Each scene shows the same named points in several views. A view is turned or mirrored, and shifted as a whole, has a little noise and may leave points out.
(in the rows, 128 means zero)

Scene 1
View 1
kamap: [148 159 127 145 130 148 111 151 132 124 117 178 104 149 141 156  92 158
  96 114  95 145  68 107 117 102 130  78  95 105 122 127 126 179 114 133
 137 117 142 128 111 107 139 145 133 114 141 102 114 164 141 163 104  82
 158 141  96 102 105 139 119 139 145]
bapa: [133 187  98 128 109 187 118 187 141 148 103 165 106 148 141 175 111 148
 111 107 102 162  67  68  65 108  96  50 111  98 122 137 120 199 118  84
 114  92 146 135 122  86 138 108 117 137 150  96 110 138 142 160  95  83
 165 135  84  92 126 145 120 171 126]
belu: [144 164 124 145 121 162 116 152 135 121 108 168 105 141 140 157  99 150
 100 112 102 149  73 102 106  95 118  81 106 107 119 127 129 177 109 126
 129 110 144 133 111 107 143 128 135 123 149 101 110 153 140 157 108  91
 158 138  94  96 109 141 126 149 144]
Foguz: [157 121 148  53 129  67 122 115 156 119 138 136 112 136  79  93 108 123
 132 149 139 113 148 176 221 180 187 140 129 165 163 149 108 132 115 142
 154 122 124 129  94 165 141 171 122 120 147 133 147 136 131 132 152 112
  95 160 133 169  83 150 129  57 120]
Migi: [154 131 145 107 124 115 119 111 140 107 117 135 109 127 114 115 109 129
 112 140 124 123 114 154 180 127 153 134 121 146 135 139 126 138 104 155
 145 123 131 128  92 144 149 145 145 124 144 124 128 145 142 140 143 112
 121 146 120 126  91 144 133  97 136]
Sel: [129 185  97  92 103 170 121 190 153 158 110 162 107 152 129 165 111 140
 119 113 109 163  87  73  79 134 110  55 116 107 139 142 113 195 122  72
 110  91 140 139 124  93 136 115 107 140 152 101 115 128 140 154 102  85
 154 141  94 114 130 151 122 158 112]
ginut: [142 148 129  67 116 113 124 147 158 139 123 142 108 139  99 123 112 128
 129 133 131 133 128 133 159 163 150 106 127 145 155 145 107 157 116 106
 136 107 131 133 107 131 141 143 114 131 148 120 133 124 134 142 134 106
 118 149 113 146 104 150 122 100 110]
Vapez: [131 169 108  79  93 165 132 147 147 137  98 108 111 123 116 134 139 109
 127 130 139 141 122 110 120 133 113 109 145 144 133 140 114 158 106  89
 113  88 135 138 105 120 155  96 132 157 161 124 117 108 145 128 140 122
 132 132 108 113 116 148 136 140 104]
puf: [136 164 114  51 111 124 127 173 165 157 128 152 106 148 102 137 113 130
 136 129 128 144 126 116 136 175 148  82 125 133 159 150 103 173 123  84
 127  97 132 135 120 119 135 141 101 138 151 117 133 120 131 146 122  94
 121 151 108 149 115 154 120 107 102]
veres: [146 154 128 103 118 138 123 147 143 132 114 150 110 138 115 139 112 134
 116 126 115 140 103 119 136 131 136  98 118 129 133 139 119 164 112 118
 134 111 137 132 107 122 142 135 129 130 150 114 124 138 140 147 123 100
 136 142 108 125 105 148 128 120 128]
suvu: [150 142 137 102 114 135 126 112 137 112 105 117 110 120 116 115 124 122
 114 135 131 122 120 144 169 127 140 135 134 152 130 135 125 139 100 143
 133 115 129 128  91 141 156 124 148 136 152 128 124 133 145 130 147 122
 124 139 117 115  94 144 136 111 127]
tup: [153 131 143  62 122  93 125 124 156 123 127 137 111 136  94 104 111 125
 130 142 137 121 139 159 195 165 170 127 126 158 156 146 111 140 112 132
 145 116 126 132  99 151 142 156 123 127 150 130 139 133 136 138 150 113
 104 153 125 156  96 147 128  78 118]
Zubeb: [157 122 150 102 119 112 128  84 137  94 106 105 111 111 107  98 122 113
 111 146 141 111 135 173 203 128 154 162 135 167 131 137 126 118  93 164
 144 122 130 128  80 162 160 129 159 128 151 136 127 136 146 123 164 131
 111 140 128 128  82 143 144  94 133]
rafi: [156 126 150  60 128  76 121 121 156 123 136 143 109 136  83 100 106 124
 130 146 137 120 145 171 209 177 182 133 126 157 159 150 111 138 116 137
 152 122 124 131  98 158 139 169 121 119 146 129 145 137 130 137 148 109
 100 156 130 168  89 150 127  63 117]
mazod: [139 155 122 102 113 149 123 139 144 127 107 127 110 131 118 129 120 127
 118 130 124 136 111 120 137 127 129 108 129 137 132 138 120 158 109 116
 124 104 138 130 105 123 149 119 133 139 155 119 120 127 144 138 132 109
 137 138 110 115 104 146 133 130 121]
zakev: [156 142 145 183 138 148 109 110 118  89 104 161 107 130 149 143  95 153
  78 120  96 129  64 133 144  74 131 113  98 115 103 118 143 157  97 177
 142 130 144 125  94 126 148 139 164 109 143 107 105 175 145 156 122  97
 156 136 103  82  88 132 132 138 170]
Nadov: [157 130 144  72 138  78 118 142 157 131 142 169 104 150  94 117  92 143
 127 137 122 133 126 151 188 174 177 106 111 140 160 149 109 154 125 131
 155 123 129 129 110 137 133 180 112 112 141 120 145 145 125 153 131  91
 113 159 121 164  96 148 117  72 125]
View 2
Vapez: [138 116 140  99 126 114 151 133 114 132 155 169 140 164 107 138 135 120
  83 117 146 152 118 135 115 108 127  97 152 152 112 121 154 109 123 134
 128 162 173 119 116 106 153 145 142 112 140 132 145 120 128 137 110 150
 168 112  97 159 130 121 109 118 158]
tup: [101 128 108 142 118 167 112 137 105 104 169 165  92 177 143 176 130  88
 129 149 171 158 162 118 143 119 152 107 119 152 115 104 126 149 140 139
 121 142 121 139  99 168 146 129 110  97 137 139 164 167 142 133 148 128
 172 103 143 141  88 120 118 121 115]
bapa: [138 116 149  48 147 115 177 123 113 167 134 146 151 133 111  70 146 169
 107 100 163 132  81 110 153  99 143 135 177  82 110 154 196  97  63 132
 161 149 162 118 130  93 121 143 164 145  97 147 141 103 118 146 113 187
 129 107  94 132 162 150 143 115 174]
suvu: [121 129 119 146 120 138 121 132 116 122 163 164 105 158 124 165 137 117
 112 142 155 152 131 132 118 113 142 108 114 146 119 124 155 141 153 141
 106 152 138 125 109 128 134 139 126 121 148 108 141 168 153 148 131 152
 157 124 127 140 112 108 129 137 150]
belu: [133 130 134  90 146 129 152 124 116 157 141 140 123 130 122  97 146 164
 123 122 168 133  90 111 149 101 150 140 139  87 113 155 190 123  96 139
 134 146 140 119 125 108 110 136 155 152 109 120 139 144 141 155 124 183
 126 118 116 122 147 134 155 134 168]
Sel: [129 112 146  44 146 125 174 130 107 154 139 152 150 151 117  82 138 147
 106 103 167 137  99 112 154 105 141 122 182 106 108 138 180  98  63 127
 165 148 165 117 125 105 134 140 153 127  97 163 152  98 112 136 114 170
 146  95  98 143 150 150 130 106 160]
mazod: [121 122 126 109 130 135 139 130 109 132 155 157 119 157 126 136 137 124
 113 131 163 147 125 121 134 113 144 115 142 129 115 125 158 129 115 137
 132 150 142 128 115 128 135 133 138 123 129 134 147 141 136 142 129 152
 154 112 124 140 120 124 131 122 147]
rafi: [ 92 132 103 147 113 179 106 135 104  96 172 163  84 179 149 183 124  79
 137 156 176 158 174 119 150 120 158 106 113 158 115  95 119 154 140 142
 123 140 113 143  97 179 146 124 101  97 136 142 170 174 141 131 159 123
 178 101 153 137  75 116 117 116 105]
ginut: [109 120 119 111 124 156 131 132 105 116 163 163 111 168 137 148 129 102
 121 134 170 151 146 116 149 115 148 105 140 143 112 110 139 129 113 133
 139 143 135 132 107 154 144 129 118 105 121 153 160 143 130 134 139 138
 166  97 129 143 102 128 118 110 124]
Zubeb: [119 136 106 179 115 142 100 131 119 112 174 165  90 162 132 194 139 100
 115 154 154 161 147 138 108 116 144 105  89 162 119 115 138 156 179 145
  90 154 125 134 104 142 137 137 118 116 164  93 139 191 164 153 140 143
 162 129 138 140  96  97 126 145 139]
Migi: [114 137 109 151 123 150 114 128 112 120 165 157  94 153 135 166 138 115
 129 151 166 151 139 121 131 114 150 119 104 135 119 121 152 149 147 143
 109 145 122 135 108 145 128 135 124 125 141 110 147 182 156 147 144 151
 152 120 139 128 104 112 140 137 141]
Foguz: [ 86 129 101 156 113 178  99 135 101  93 176 164  79 183 152 195 124  75
 140 160 178 161 182 118 147 123 157 104 109 163 117  92 116 156 148 140
 118 137 108 144  95 186 146 123  98  91 140 142 170 181 145 134 157 118
 180 103 155 138  69 115 116 116 101]
kamap: [121 134 127  91 148 141 147 125 115 155 146 133 115 132 132  97 149 159
 133 130 178 133  97 106 162 103 159 149 135  77 112 154 193 131  91 139
 137 140 124 124 124 123 105 136 149 155 103 126 142 155 142 155 136 184
 120 117 124 112 137 138 163 134 159]
Nadov: [ 89 131 109 128 127 174 116 131  99 110 163 151  88 167 153 156 130 100
 146 150 183 152 160 106 167 115 166 124 121 129 115 108 141 149 119 140
 133 132 104 142 104 175 132 126 110 109 118 147 166 169 142 134 157 140
 157 101 154 125  89 129 131 118 112]
zakev: [129 145 120 136 140 131 124 123 127 154 154 130  96 122 127 120 155 167
 137 143 167 136  95 114 135 106 154 151  99  82 117 161 196 153 131 149
 101 145 116 122 124 114  93 139 154 167 123  81 129 190 164 168 141 193
 109 138 135 105 135 120 179 162 172]
veres: [121 124 126 104 132 141 142 130 111 132 153 153 116 152 128 130 135 129
 121 129 168 145 120 117 145 111 146 123 140 119 112 126 165 128 110 134
 135 147 138 128 118 128 131 134 133 126 119 134 150 147 137 145 132 158
 147 112 124 137 121 130 133 124 146]
View 3
suvu: [ 91 105 118 124  98 120 112 123 123 134 113 109 128 130 108 128 130 114
 138 113 117 138 115 127 109 124 141 132 132  87 117 138  97 127 113 131
 107 108 102 132 137 112 132 132 116 124 105 116 133 136  95 108 113 181
 135 130 138 123 137 153 105 133 130]
belu: [113 158 135 121 128 160  83 102 126 106  85  89 114 149 107 133 135 108
 108 125 136 135 117 122 118 155 132 124  67 106 145  88 159  91 124 104
 108 125 131 144 107 142 143 135 123  77 130  94 154  92 113 128 125 134
 109 123 139 146 114 120 147 149 130]
ginut: [122 116 124 141  94 128  96 133 133 127  99 138 103 140  99 130 109  92
 138  91 113 131 118 131 106 133 146 135 107 121 112 167  78 126 146 121
 116  98 101 155 112 114 114 136 156 111 125  97 124 138  93 103 138 164
 112 134 115 107 135 128 108 147 119]
veres: [118 134 129 128 107 140  92 114 132 122  96 116 111 143 105 133 120 100
 128 109 126 134 119 129 113 142 139 131  90 111 127 131 114 115 136 116
 109 108 114 145 117 126 128 134 136 100 125  98 137 118 105 116 129 151
 115 132 127 123 125 126 122 146 125]
Vapez: [107 138 137 128  84 131  82 110 147 147  94  93 131 117  90 157  90 107
 129 107 120 148 110 156 113 127 150 143  89 110 121 118 108 100 139 133
  93 105  97 146 128 148 130 143 137 113  93  73 126 142  99 132 134 184
 148 123 129 104 102 168 111 174 129]
Zubeb: [ 80  82 105 122  96 106 130 133 111 134 126 118 132 125 108 115 141 123
 149 116 113 136 117 115 104 115 145 133 165  71 110 157  71 145  99 136
 115 108  98 118 152  90 126 125 109 145 100 132 132 148  88  96 102 190
 141 131 148 122 156 164  93 110 129]
mazod: [115 129 126 130 100 136  93 117 133 126  95 110 113 137 104 133 114 101
 131 105 122 134 118 136 111 137 144 135  93 111 123 135 108 115 135 122
 109 109 111 147 118 126 127 136 138 106 119 100 133 125  97 114 128 162
 120 130 129 120 123 137 118 149 127]
Sel: [139 174 148 136 105 165  64 103 155 124  67  97 108 138  91 160  89  88
 108 104 132 138 113 156 117 155 142 133  35 139 139 106 148  83 161 108
 100 109 117 169  95 166 132 145 159  71 127  63 138 108 111 137 151 140
 113 123 117 114  90 123 144 190 125]
zakev: [ 89 136 118 110 143 149 113 107  98  97 105  84 126 153 124 107 178 131
 116 137 136 131 118 100 119 147 123 116 104  70 142  85 160 107  92 108
 117 137 141 121 125 116 152 121  87  94 131 129 164  84 112 118  95 135
 107 130 158 169 142 121 143 111 133]
puf: [139 131 133 148  88 142  82 127 149 127  87 140  98 138  97 141  87  84
 132  87 119 129 120 146 107 138 151 132  82 141 118 165  86 118 161 114
 110  95  98 167 104 129 111 142 174  97 132  79 122 133  93 109 151 162
 112 131 103 100 122 123 119 170 116]
kamap: [118 152 129 125 129 166  89 108 118  98  91 100 108 158 112 120 145 107
 115 120 134 133 118 118 117 157 129 120  68 107 146 100 152  97 125 103
 117 124 134 146 103 130 141 130 123  76 143 106 156  85 114 124 123 126
  98 129 134 150 126 102 149 142 122]
Migi: [ 97 101 111 126 108 119 120 131 115 119 112 123 117 142 111 115 141 113
 142 109 118 136 119 115 107 128 141 131 139  87 117 150  92 137 114 124
 119 114 109 134 129  98 129 127 121 124 121 124 136 126  94  97 112 167
 120 134 135 128 151 137 108 121 125]
rafi: [117  81 109 148  91 108 118 148 123 125 114 163 100 146 108 107 124  92
 156  85 109 126 125 119  98 122 149 130 148 108  99 205  41 156 132 123
 125  94  94 148 126  75 109 127 153 131 131 125 119 152  82  78 131 171
 109 143 115 105 167 125  91 118 113]
bapa: [130 185 148 125 117 177  59  94 143 118  68  80 111 140  96 157 105  97
 101 118 136 140 114 148 124 160 136 130  26 130 148  75 172  73 152 106
  99 118 131 161  96 169 144 143 141  66 125  63 147  90 119 144 139 130
 113 118 128 134  84 120 159 182 128]
Foguz: [118  74 105 151  82  98 123 153 126 130 119 173  99 144 109 111 116  91
 163  78 105 124 125 118  96 120 155 133 157 112  95 220  27 165 135 125
 127  93  86 147 127  73 101 127 161 140 131 126 112 162  77  80 128 179
 111 141 110  99 170 130  85 121 112]
View 4
veres: [129 101 130 142 133 112 114 150 117 118 152 118 132 119 114 120 134 121
 110 118 144 128 136 130 125 127 111 139 132 130 123 138 149 119 142 143
 118 107 122 128 143 161 141 126 109 138 125 111 120 107 131 143 121 119
 147 122 118 147 122 139 148 127 126]
Foguz: [131  88 145 123 117 147 120 196  96 164 152 108  84 160  45 149 157  96
 164 106 159 100 155 125  91 112 103 180 191 121 101 180 126  98 162 141
 153 136  84  95 118 150 167 139  75 156 152 149 109 141 139 146 156 111
 144 136 162 160 122 121 145 125 128]
Zubeb: [166  87 125 130 138 144 100 169  96 173 124 125 123 149  73 139 173  91
 166 117 148 131 148 136 109 141  97 183 185 148 102 158  96 127 135 132
 144 166 104 105 108 115 115 128 126 146 141 131 109 163 137 142 136 128
 119 129 131 174  82 147 132 139 113]
bapa: [109 113 123 156 143  71 111 102 136  58 149 126 174  81 170  91 109 144
  64 136 113 148 113 137 166 146 114  99  69 127 155  97 170 135 129 141
  85  85 161 169 165 165 115 118 132 117 103  85 131  74 125 146  88 116
 146 114  90 118 126 156 158 125 133]
kamap: [159 106 115 157 138 112 113 124 120 107 168 131 162  99 165 108 127 134
  92 111 161 140 139 119 139 130 122 122 111 136 138 119 169 127 131 153
  98  94 130 142 159 179 135 123 142 132 111  87 122  91 132 138  93 139
 156 104  93 159 125 154 150 131 122]
rafi: [128  88 146 126 117 141 117 188 102 160 153 110  92 153  55 146 151 103
 150 107 152 106 150 125  94 115 103 175 185 123 105 175 132 101 163 142
 147 130  92 103 126 152 168 136  75 152 148 146 114 134 138 147 153 111
 146 134 158 153 123 121 149 129 129]
tup: [124  90 145 126 121 131 117 181 106 151 145 111 101 146  64 141 150 102
 148 115 143 115 145 129 108 120 103 171 173 125 108 165 129 107 159 138
 143 134  99 108 127 147 155 133  85 147 141 141 115 133 136 147 145 111
 139 133 150 149 118 126 148 125 126]
ginut: [103 102 144 132 128 104 116 158 117 111 140 111 115 129  80 127 137 112
 125 127 117 120 132 140 124 128 101 151 137 123 121 152 133 116 149 136
 130 121 119 125 133 147 137 128  88 136 131 129 119 116 130 149 138 102
 136 136 141 127 117 134 150 128 133]
suvu: [148  94 124 135 139 126 105 152 107 140 129 121 132 131  93 129 157 103
 140 122 134 134 137 138 124 141 100 164 155 143 114 144 113 130 136 132
 131 143 120 125 120 127 112 125 124 139 131 120 114 140 130 144 126 121
 127 128 122 156  92 147 139 138 117]
mazod: [125 100 132 139 135 107 111 141 120 108 139 118 134 115 109 121 135 117
 115 126 128 132 131 136 135 135 104 142 130 129 126 135 135 125 141 139
 121 119 129 134 136 151 128 125 108 132 123 112 122 115 131 144 120 114
 137 127 123 136 113 144 146 130 128]
belu: [149 108 118 155 141 101 105 114 123 100 152 131 170  95 164 101 126 133
  91 118 146 148 130 129 148 138 116 118 105 138 142 110 158 136 126 148
  96 100 140 148 156 165 118 123 145 128 110  87 124  93 131 142  91 133
 148 108  89 151 115 157 145 134 124]
Sel: [ 90 114 136 145 139  70 116 117 136  53 145 116 148  88 139 100 107 138
  71 138 103 136 113 144 158 138 108 108  76 116 151 111 168 125 139 141
  95  84 151 162 161 166 125 119 106 120 109 100 131  75 125 149 105 108
 145 123 109 104 133 146 160 119 134]
zakev: [207  97  98 162 149 132 100 123 107 145 157 146 180 116 170 108 151 123
 118 103 181 152 148 118 132 144 120 139 138 156 126 120 143 140 115 158
 100 121 123 135 145 159 114 121 176 137 114  77 116 118 132 135  87 157
 147  93  79 196  97 167 136 141 107]
puf: [ 82 102 150 131 120  92 120 155 126  92 147 103 109 120  86 123 122 120
 103 130 114 116 125 135 129 124 107 139 119 111 130 146 154 106 158 138
 122  98 125 134 145 162 152 130  69 135 129 131 122  98 130 150 134  92
 147 136 142 111 136 126 157 121 138]
Nadov: [129  97 142 136 112 136 123 184 107 143 173 110  99 140  88 138 138 115
 130  99 159 108 149 118 100 105 115 154 164 118 116 166 159  96 162 154
 135 108  94 108 144 179 176 140  81 149 138 130 115 110 137 143 139 116
 156 126 151 156 141 120 149 125 130]
Migi: [161  92 124 139 133 137 105 159 104 154 142 124 128 135  98 129 155 107
 144 109 155 127 144 129 113 131 105 164 166 140 110 151 124 124 137 141
 132 141 108 116 125 144 132 132 121 144 132 118 114 138 137 142 128 127
 138 122 126 171  99 142 142 134 120]
View 5
belu: [147 120 121 126  99 190 114 122 132 103 118 148 168 137 108 116 178 176
 147 148 124 102 121 142 131 107 128 166 128 126 174 115 114 140 115  61
 153 123 138  83 143 109  87 116 167 105 130  80 161 152 121 167  86 102
 132  99 151 150  91 120 135 108  93]
ginut: [149 134 122 111  95 141 118 122 101  94 130 137 136 171 120  92 158 153
 115 131 135 127 125 124 112 125 172 139 168 153 122 141 102 111 133 101
 139 144  89 101 102  75 100 108 115  90 127 134 135 113 133 123 128 110
 122 132 168 157 117 119 116 126 143]
Vapez: [148 128 115 100 103 130  63 107  80  80 120 128  99 164 136  97 163 148
 122 165 132  90 153 154 114 123 145 141 165 141 170 159 116 123 150 106
 143 131 103 114  93 115 114 121 104 118 142 111 156 110 121 118 102 129
 138 120 137 171 117 153 103  88 143]
suvu: [143 137 127 125  92 142  94 151 107  89 113 121 124 158 130 114 139 136
 137 140 122 112 108 127 141 115 140 127 149 143 121 142 113 118 126 125
 146 138 110 146 107 101 128 131 135 129 122 125 148 124 115 117 103 102
 111 139 160 141 110 107 121 132 131]
Sel: [154 112 111 106 110 173 110  80 111  98 133 155 149 149 112  96 199 185
 122 162 137  95 156 154 103 120 149 176 154 134 198 126 117 138 134  50
 146 123 118  45 127 110  66  99 131  80 142  84 158 136 137 163 100 122
 156  87 142 177 100 157 118  74 117]
Nadov: [152 136 129 120  87 150 152 136 114 103 136 141 168 176 106  93 159 146
 112 112 135 155 105 100 117 124 185 135 172 165  82 128  92 101 119 100
 136 155  78 102 112  46  97 103 128  77 119 151 118 123 143 126 146  94
 107 137 186 143 114  91 125 158 144]
veres: [148 127 122 118  97 162 114 124 115  94 122 138 148 152 115 104 165 158
 132 142 128 115 123 130 124 114 147 147 150 139 144 131 111 123 124  87
 147 136 110  99 119  93 100 117 140 101 125 110 146 130 127 140 106 107
 123 116 157 156 103 119 124 119 121]
Zubeb: [139 145 128 130  85 127  95 175 102  88 106 109 119 164 127 115 116 117
 142 127 116 121  90 115 152 113 141 109 151 147  89 149 106 109 120 147
 149 149 102 177  97  89 147 141 134 140 121 141 140 119 105  98 110  96
  95 160 170 130 116  90 120 158 137]
bapa: [149 109 111 110 108 192 105  91 121 100 124 156 158 137 108 105 202 194
 134 166 134  88 151 159 110 115 129 181 138 126 213 116 123 148 130  43
 153 116 135  46 140 125  67 102 154  90 143  63 169 149 130 181  83 118
 155  79 137 171  92 152 129  74 100]
tup: [146 141 126 118  90 130 125 145 100  94 126 130 136 178 121  94 141 131
 117 120 130 140 104 109 122 124 175 122 173 160  87 145  97 101 128 123
 137 154  79 132  94  60 120 114 116  98 116 154 124 109 134 106 136 104
 108 149 178 140 120  98 115 150 148]
Migi: [142 136 128 131  89 148 115 158 116  97 113 125 144 158 115 112 136 138
 137 125 122 128  96 120 140 114 147 126 149 144 104 132 107 113 119 118
 145 143 104 141 111  86 122 129 143 116 120 130 139 128 117 122 113  94
 104 143 171 134 107  94 126 148 128]
puf: [154 127 119  99 102 148 121  98  94  95 136 148 142 172 116  82 177 162
 105 140 143 124 143 130 100 130 178 149 178 154 143 138 102 112 139  81
 137 138  83  77 104  76  85  98 106  74 132 128 133 116 145 128 131 122
 137 118 161 169 118 135 112 108 145]
mazod: [149 127 121 116  99 152 106 125 107  96 123 134 140 155 117 102 161 157
 128 142 128 111 125 135 124 118 150 143 153 145 147 138 109 121 128  96
 147 136 108 106 115  96 104 116 132 104 128 113 145 129 127 135 106 112
 127 124 158 154 111 123 122 118 127]

In a view up to two points have been moved. Name them for each view, in the order of its rows, or write -.
view 1 -> mazod
view 2 -> Nadov
view 3 -> Foguz
view 4 -> veres, ginut
view 5 -> Vapez
